A landscape with many peaks, sampled at points; each row gives a point and its height.
A climber steps from a point to the highest of its 6 nearest points, and stops where none of them is higher. Distance is the straight distance between rows; heights are no part of it.
J_66 height 40.2: [ 89  95 119  87 140 138 129  98 143 151 166 165 168 161 165  60  95 119
 125 147 183  83  57 152 104  90  95  57 109]
J_434 height 38.5: [148 113 134  93 157 166 171 141 126 123 122 130 151 133 118  81  97 115
 138 143 115  66  82 130 129 105  87 107 112]
J_547 height 44.9: [181 145  83 168  74 166 128 138 136 129  90  71 128  78 113 138  95 161
  92  93  88 164 156  78 107 156 121 193  76]
J_119 height 59.0: [ 48 109 149  85 152  98  85 118 114 141 149 187 136 157 174 119 134 111
 132 123 188 160 114 156 125 106 172  52 147]
J_945 height 8.3: [132 138 143 128 143 117 127 143 123  97 129 147 118 140 106 144 185 104
 123 143 111 129 134 140 146 139 131 140 164]
J_702 height 28.6: [120 135 156 117 148 104 133 131 114  85 121 152 123 138 107 137 189  99
 125 132 122 145 129 148 151 141 137 136 163]
J_134 height 63.6: [126 124 139 106 157 116 130 133 116  91 111 161 139 134 106 116 168  99
 120 137 126 120 115 153 121 139 137 117 140]
J_360 height 42.6: [105 101 120  84 150 131 134 103 134 137 150 159 164 152 147  59  98 120
 128 143 174  82  68 158  94 104 106  74 110]
J_152 height 22.3: [180 151  81 138  52 176 166 127 157 165 111  91 126  75 135 114  37 157
  70  98  78 115 135 104 125 130 105 161  94]
J_443 height 40.6: [106 122 156 105 158 104 128 120 116  84 114 162 140 129 113 119 170 101
 116 127 141 142 120 158 124 137 149 110 147]
J_758 height 38.8: [ 70 109 124  93 137 120 105 116 143 148 158 182 160 162 188  75 107 110
 135 138 194 104  69 153  95  98 130  47 120]
J_351 height 27.8: [161 126 127 121 146 170 134 159 132 124 119 127 121 129 119 110 116 116
 139 150 101  80 119 120 123 127 117 131 136]
J_980 height 39.2: [110 115 139  93 159 109 122 119 122 104 113 165 152 138 121  99 152 102
 110 131 153 128 109 163 103 134 145  95 132]
J_264 height 60.8: [161 128  98 176  99 109 119 125 119 146 117  75 123 104  91 187 144 155
 112 110  89 171 173  77 128 140 129 199 101]
J_322 height 64.0: [158 132 104 185  96  90 118 115 113 147 118  73 119 103  83 196 150 157
 121 105  90 174 167  81 138 142 126 206  98]
J_581 height 34.1: [ 83 133 188 121 149  85 134 100 106  85 132 155 131 131 119 130 179 115
 144 108 165 177 130 164 149 138 158 119 152]
J_551 height 43.8: [170 130  95 155 130 158 111 150 139 146 128  96 107 124 121 156 117 137
 119 149 101 117 166  99 121 138 134 154 133]
J_617 height 50.0: [136 161 153 171 116  77 123 122 126 104 147 111  85 148 114 180 204 130
 166 126 128 150 164 149 164 149 121 171 168]
J_295 height 39.1: [102 146 188 134 133  91 137 115 112  73 128 142 118 135 116 143 195 114
 161 112 153 172 134 166 163 144 140 141 161]
J_773 height 43.3: [131 120 133 103 160 129 128 136 121 100 107 157 145 135 115  96 149 102
 127 141 133 100 105 152 105 133 128 107 130]
J_149 height 24.9: [ 55 117 195 121 147  85 113  82  97  98 137 145 131 133 131 136 166 139
 175 109 202 195 144 164 142 132 172  95 151]
J_3 height 26.0: [ 66 106 124  95 133 133 108 121 147 154 174 178 166 173 189  69  95 104
 130 143 194  91  52 146 105  82  99  48 120]
J_631 height 58.0: [156 131 104 163 121 118 111 136 126 138 139 100 103 127 103 183 152 134
 119 141  95 140 176 105 139 134 130 166 141]
J_82 height 46.7: [171 140  85 175  74 145 131 144 125 123  87  74 130  89 104 153 118 157
  98  95  87 179 159  67 114 159 127 202  76]
J_589 height 32.4: [174 133 107 141 132 168 120 154 146 148 127 100 110 119 129 133  94 136
 128 148  93  98 148 100 123 134 121 146 131]
J_700 height 2.2: [ 38 110 168  88 154  97  85 110 105 137 153 177 131 151 162 135 138 124
 145 121 196 170 125 153 146 107 172  58 152]
J_691 height 37.8: [177 144  74 134  56 183 175 133 163 173 120  94 132  81 139 119  33 164
  66 100  75 107 136 105 132 121 103 156  97]
J_663 height 33.0: [154 120 132 108 140 179 171 157 139 134 125 119 135 125 131  98  75 121
 135 147  92  60  98 114 142 107  96 120 124]
J_890 height 40.7: [134 108 132  90 157 152 166 122 128 124 126 144 159 134 119  72  95 114
 133 145 134  76  76 141 109 106  94 100 109]
J_191 height 51.9: [165 133  91 172  87 138 127 136 127 132  96  72 127  97 101 165 121 155
 101 108  86 177 169  69 114 150 137 201  83]
J_388 height 58.7: [151 138 113 173 117  93 115 123 120 139 149 100 100 130 103 194 171 137
 128 137 102 147 177 118 156 138 117 176 148]
J_826 height 44.8: [125 164 168 159 124  80 129 122 121  86 136 118  91 147 120 167 208 125
 180 122 143 156 153 156 166 156 129 165 174]
J_884 height 57.2: [162 129  94 171 115 127 112 135 131 148 127  83 111 108 101 180 130 148
 108 131  92 155 176  88 124 138 136 176 116]
J_288 height 16.0: [154 127 123 124 154 158 123 156 131 114 117 135 122 136 113 123 144 112
 135 157  98  90 124 120 122 130 121 132 143]
J_939 height 16.4: [159 133 110 140 146 156 120 154 132 124 122 121 110 136 119 141 141 116
 126 160  96 104 144 112 128 138 130 144 146]
J_526 height 31.9: [149 111 132  91 147 178 187 154 135 134 121 125 148 130 128  91  75 118
 131 143 103  62  87 117 138  96  80 107 110]
J_981 height 43.4: [ 49 116 139  99 139 131  90 144 146 149 170 194 162 176 206  78 105  97
 149 136 195  96  54 143 109  80 116  30 126]
J_797 height 35.7: [157 130 124 116 136 185 154 162 141 141 125 117 126 125 130 108  80 125
 143 150  92  68 114 110 139 114  99 126 133]
J_671 height 19.6: [189 152  87 152  53 177 152 131 147 146  94  78 127  70 121 115  53 166
  79  87  84 143 138  99 115 147 108 182  86]
J_447 height 48.2: [137 144 136 156 132 100 126 131 123 114 146 123  96 141 106 175 186 117
 135 141 109 140 157 134 166 139 122 164 166]
J_4 height 40.1: [138 117 132  93 158 150 147 128 125 116 119 143 152 134 117  74 113 111
 137 147 129  78  85 146 104 120 105 105 114]
J_365 height 31.8: [159 140  91 178  71 129 136 144 116 125  87  71 121  96  89 165 140 157
 101  91  78 193 156  59 130 160 125 220  77]
J_408 height 38.1: [ 70 109 143  92 151  98 107 110 122 126 133 179 146 146 152 103 140 107
 118 122 174 145 110 167 105 120 166  67 132]
J_510 height 49.8: [173 131  86 169  93 148 124 138 131 140 101  75 124  92 112 157 111 157
 100 114  88 165 170  79 109 148 136 187  89]
J_937 height 0.9: [ 42 110 201 128 157  79  90  80  91 108 135 145 131 145 143 143 176 155
 206 122 227 192 152 156 137 128 181  90 156]
J_20 height 43.6: [162 134 112 123 117 188 163 161 156 159 133 107 116 123 144 116  58 133
 126 135  84  69 122 104 145 115  98 128 125]
J_804 height 31.3: [166 133 122 129 138 177 136 162 139 133 121 117 115 125 129 116  98 125
 140 151  94  77 121 112 133 126 110 131 136]
J_934 height 73.7: [ 46 111 141  93 146 123  79 152 132 148 152 195 151 172 207 101 119  93
 148 134 192 117  74 140 110  87 145  23 132]
J_273 height 1.5: [ 36 107 199 121 151  94  82  83  92 122 152 154 126 147 150 141 162 148
 193 121 225 188 147 159 150 120 175  79 161]
J_10 height 43.7: [ 99 114 122  90 154 111 118 105 130 122 127 168 156 145 145  81 125 113
 120 134 167 114  90 162  86 119 140  74 116]
J_495 height 37.1: [150 124 135 105 158 156 140 147 130 112 105 141 145 132 116  92 120 109
 139 146 119  73  96 134 117 127 108 116 126]
J_233 height 32.8: [145 120 134 111 159 149 125 152 125 106 109 142 135 132 111 104 135 102
 132 150 114  86 105 133 117 133 118 118 134]
J_878 height 56.4: [152 153 119 188 111  63 112 106 123 138 151  90  91 129 105 203 181 147
 153 119 116 152 177 133 151 146 115 185 145]
J_113 height 20.6: [ 65 126 202 134 145  76 121  91  96  79 122 143 128 138 126 139 187 140
 190 108 200 193 138 161 144 147 168 117 149]
J_813 height 42.3: [121 112 129  95 156 122 127 113 125 117 117 166 161 137 135  76 123 108
 126 139 155 100  87 161  88 124 127  85 114]
J_732 height 54.9: [185 149  66 136  37 178 185 125 160 167 107 100 138  73 131 118  34 161
  51  96  73 111 123 102 129 124  97 160  89]
J_491 height 61.0: [156 132 102 174 117 103 110 128 122 146 142  89 106 124  99 189 153 145
 116 136 101 145 175  99 141 135 128 174 134]
J_15 height 31.4: [ 83 144 202 138 143  82 137 103 106  67 116 134 118 138 122 143 205 132
 196 109 181 186 140 160 152 151 162 137 153]
J_929 height 47.0: [ 76 110 128  86 151 102 104 109 129 127 136 177 151 153 163  95 126 108
 120 134 182 130  99 162  97 112 156  59 128]
J_140 height 64.8: [161 134 111 183  91  75 116 111 113 146 126  80 110 106  82 199 158 162
 128 110  95 168 170  90 139 141 122 202 108]
J_441 height 57.5: [ 57 113 136  88 151 105  85 121 126 143 146 186 146 162 184 102 127 108
 130 133 186 134  95 151 106 108 162  47 134]
J_985 height 50.4: [158 135 105 119 105 190 181 163 162 168 133 111 123 116 152 118  45 141
 103 131  78  70 121 100 150 104  92 128 121]
J_419 height 42.0: [109 160 177 144 133  87 136 119 116  78 131 132 105 139 114 153 203 114
 172 117 147 160 145 161 166 151 133 150 169]
J_334 height 72.0: [ 54 113 188 107 149  84 109  84  99 112 147 158 135 132 135 127 154 128
 154 113 196 192 133 161 146 125 172  83 150]
J_371 height 21.0: [ 77 117 154  92 158  90 118 102 112 105 130 170 143 135 134 110 155 111
 115 116 164 165 121 169 124 126 164  89 138]
J_463 height 11.2: [ 58 111 159  90 155  89 100 105 110 131 145 178 135 145 152 121 144 115
 130 118 187 172 124 163 125 117 173  66 146]
J_521 height 26.5: [134 138 136 140 138 111 126 140 121 106 138 136 108 141 106 162 189 114
 125 145 105 132 148 133 152 138 128 148 166]
J_200 height 22.0: [129 131 141 121 149 119 129 144 119  90 118 151 126 134 109 133 177 100
 118 136 112 122 129 143 133 140 130 132 155]
J_489 height 36.5: [163 134 117 126 130 183 146 166 146 146 125 107 110 124 135 112  82 131
 137 143  89  75 124 110 138 122 108 134 132]
J_153 height 70.9: [157 142 112 191  82  76 118 112 107 139 109  70 115 101  77 194 163 169
 136  93  90 180 160  77 142 153 126 221  97]
J_588 height 38.2: [180 141  90 160  96 163 126 135 147 149 112  73 118  91 131 138  71 158
 100 116  93 141 161  88 111 143 131 167 103]
J_953 height 12.5: [180 147  88 147  75 179 152 139 157 167 116  86 120  80 139 122  43 159
  88 105  87 118 143 103 119 134 116 158  98]
J_473 height 46.3: [ 87 106 123  93 145 110 105 111 134 135 143 178 155 152 165  76 122 115
 125 134 180 114  88 165  90 117 138  64 120]
J_610 height 37.4: [177 135  93 149 117 173 119 147 146 156 127  90 107 106 134 137  82 144
 119 144  92 106 158  99 120 135 127 157 121]
J_546 height 12.2: [146 127 132 120 155 139 124 156 121 105 112 144 123 137 110 126 160 104
 124 152 109 100 124 131 127 136 132 134 145]
J_272 height 28.9: [182 138  87 153  97 171 131 138 154 157 121  82 115  89 134 133  64 154
 108 120  98 125 158  96 117 135 125 160 101]
J_100 height 41.7: [122  98 129  80 154 140 155 107 129 130 137 148 167 146 130  63  96 116
 127 144 151  76  68 149 104 100  90  85 100]
J_561 height 53.4: [146 160 140 180 116  73 120 116 131 120 151 100  84 144 115 193 192 135
 162 128 130 148 168 146 161 151 119 175 164]
J_748 height 50.6: [176 128  90 164 112 153 113 140 141 149 120  83 114 102 121 161 101 149
 109 133  92 138 172  87 113 139 136 166 111]
J_363 height 23.6: [ 70 121 176 103 155  81 125  92 106 102 133 164 140 130 126 125 165 119
 132 108 176 180 132 168 137 131 163  98 149]
J_114 height 59.9: [167 142  87 124  75 185 177 150 165 178 131 107 120  99 156 123  31 150
  83 117  77  87 130 106 141 106  99 138 112]
J_881 height 35.1: [155 125 132 107 157 173 156 148 134 121 117 126 138 131 120  90 104 115
 146 147 108  62  93 125 125 118  98 117 124]
J_283 height 41.5: [ 94 111 132  87 155 105 114 109 127 117 123 176 151 143 140  89 139 109
 117 128 166 123 104 163  95 125 145  76 123]
J_358 height 44.3: [ 99 104 126  91 154 118 120 106 132 135 139 170 157 152 157  69 113 114
 126 138 179 101  81 162  85 114 132  68 111]
J_372 height 42.5: [125 150 158 150 128  95 129 133 123  96 145 128 100 143 109 170 197 114
 144 132 121 146 150 145 165 144 127 159 174]
J_887 height 55.3: [145 151 131 168 121  87 121 119 126 123 149 109  91 139 107 186 186 128
 140 137 108 144 167 133 160 143 119 170 165]
J_245 height 53.7: [ 33 109 161  86 150 109  75 132 105 151 147 193 136 167 184 127 137 108
 146 127 190 152 107 142 135  97 167  36 151]
J_629 height 25.9: [171 138  97 142 104 181 142 150 158 163 130  91 109 106 144 127  54 149
 115 131  87 100 147 101 128 128 115 147 115]
J_886 height 42.8: [170 140  90 137  84 182 160 141 161 172 132  92 117  94 149 122  37 154
 101 121  79 101 142 106 133 120 110 142 109]
J_959 height 7.2: [152 148  97 179  65 111 140 134 105 126  88  67 112  99  77 173 161 161
 114  84  68 192 156  57 141 163 121 240  76]
J_707 height 49.9: [150 136 114 153 130 116 112 133 130 129 142 107 102 138 104 178 165 126
 116 149  99 134 165 113 146 138 123 162 152]
J_683 height 40.5: [133 102 134  86 156 156 173 121 125 129 128 140 164 139 122  69  91 121
 128 145 132  70  71 141 114  96  90  95 105]

For each start below, name the point where the climber stops.
J_372 | J_153
J_610 | J_153
J_804 | J_114
J_939 | J_153
J_15 | J_153

Write out the way that a climber takes from each point below.
J_510 | J_884, J_491, J_140, J_153
J_813 | J_358, J_929, J_441, J_934
J_589 | J_551, J_631, J_491, J_140, J_153
J_588 | J_748, J_884, J_491, J_140, J_153
J_371 | J_283, J_929, J_441, J_934
J_521 | J_707, J_491, J_140, J_153
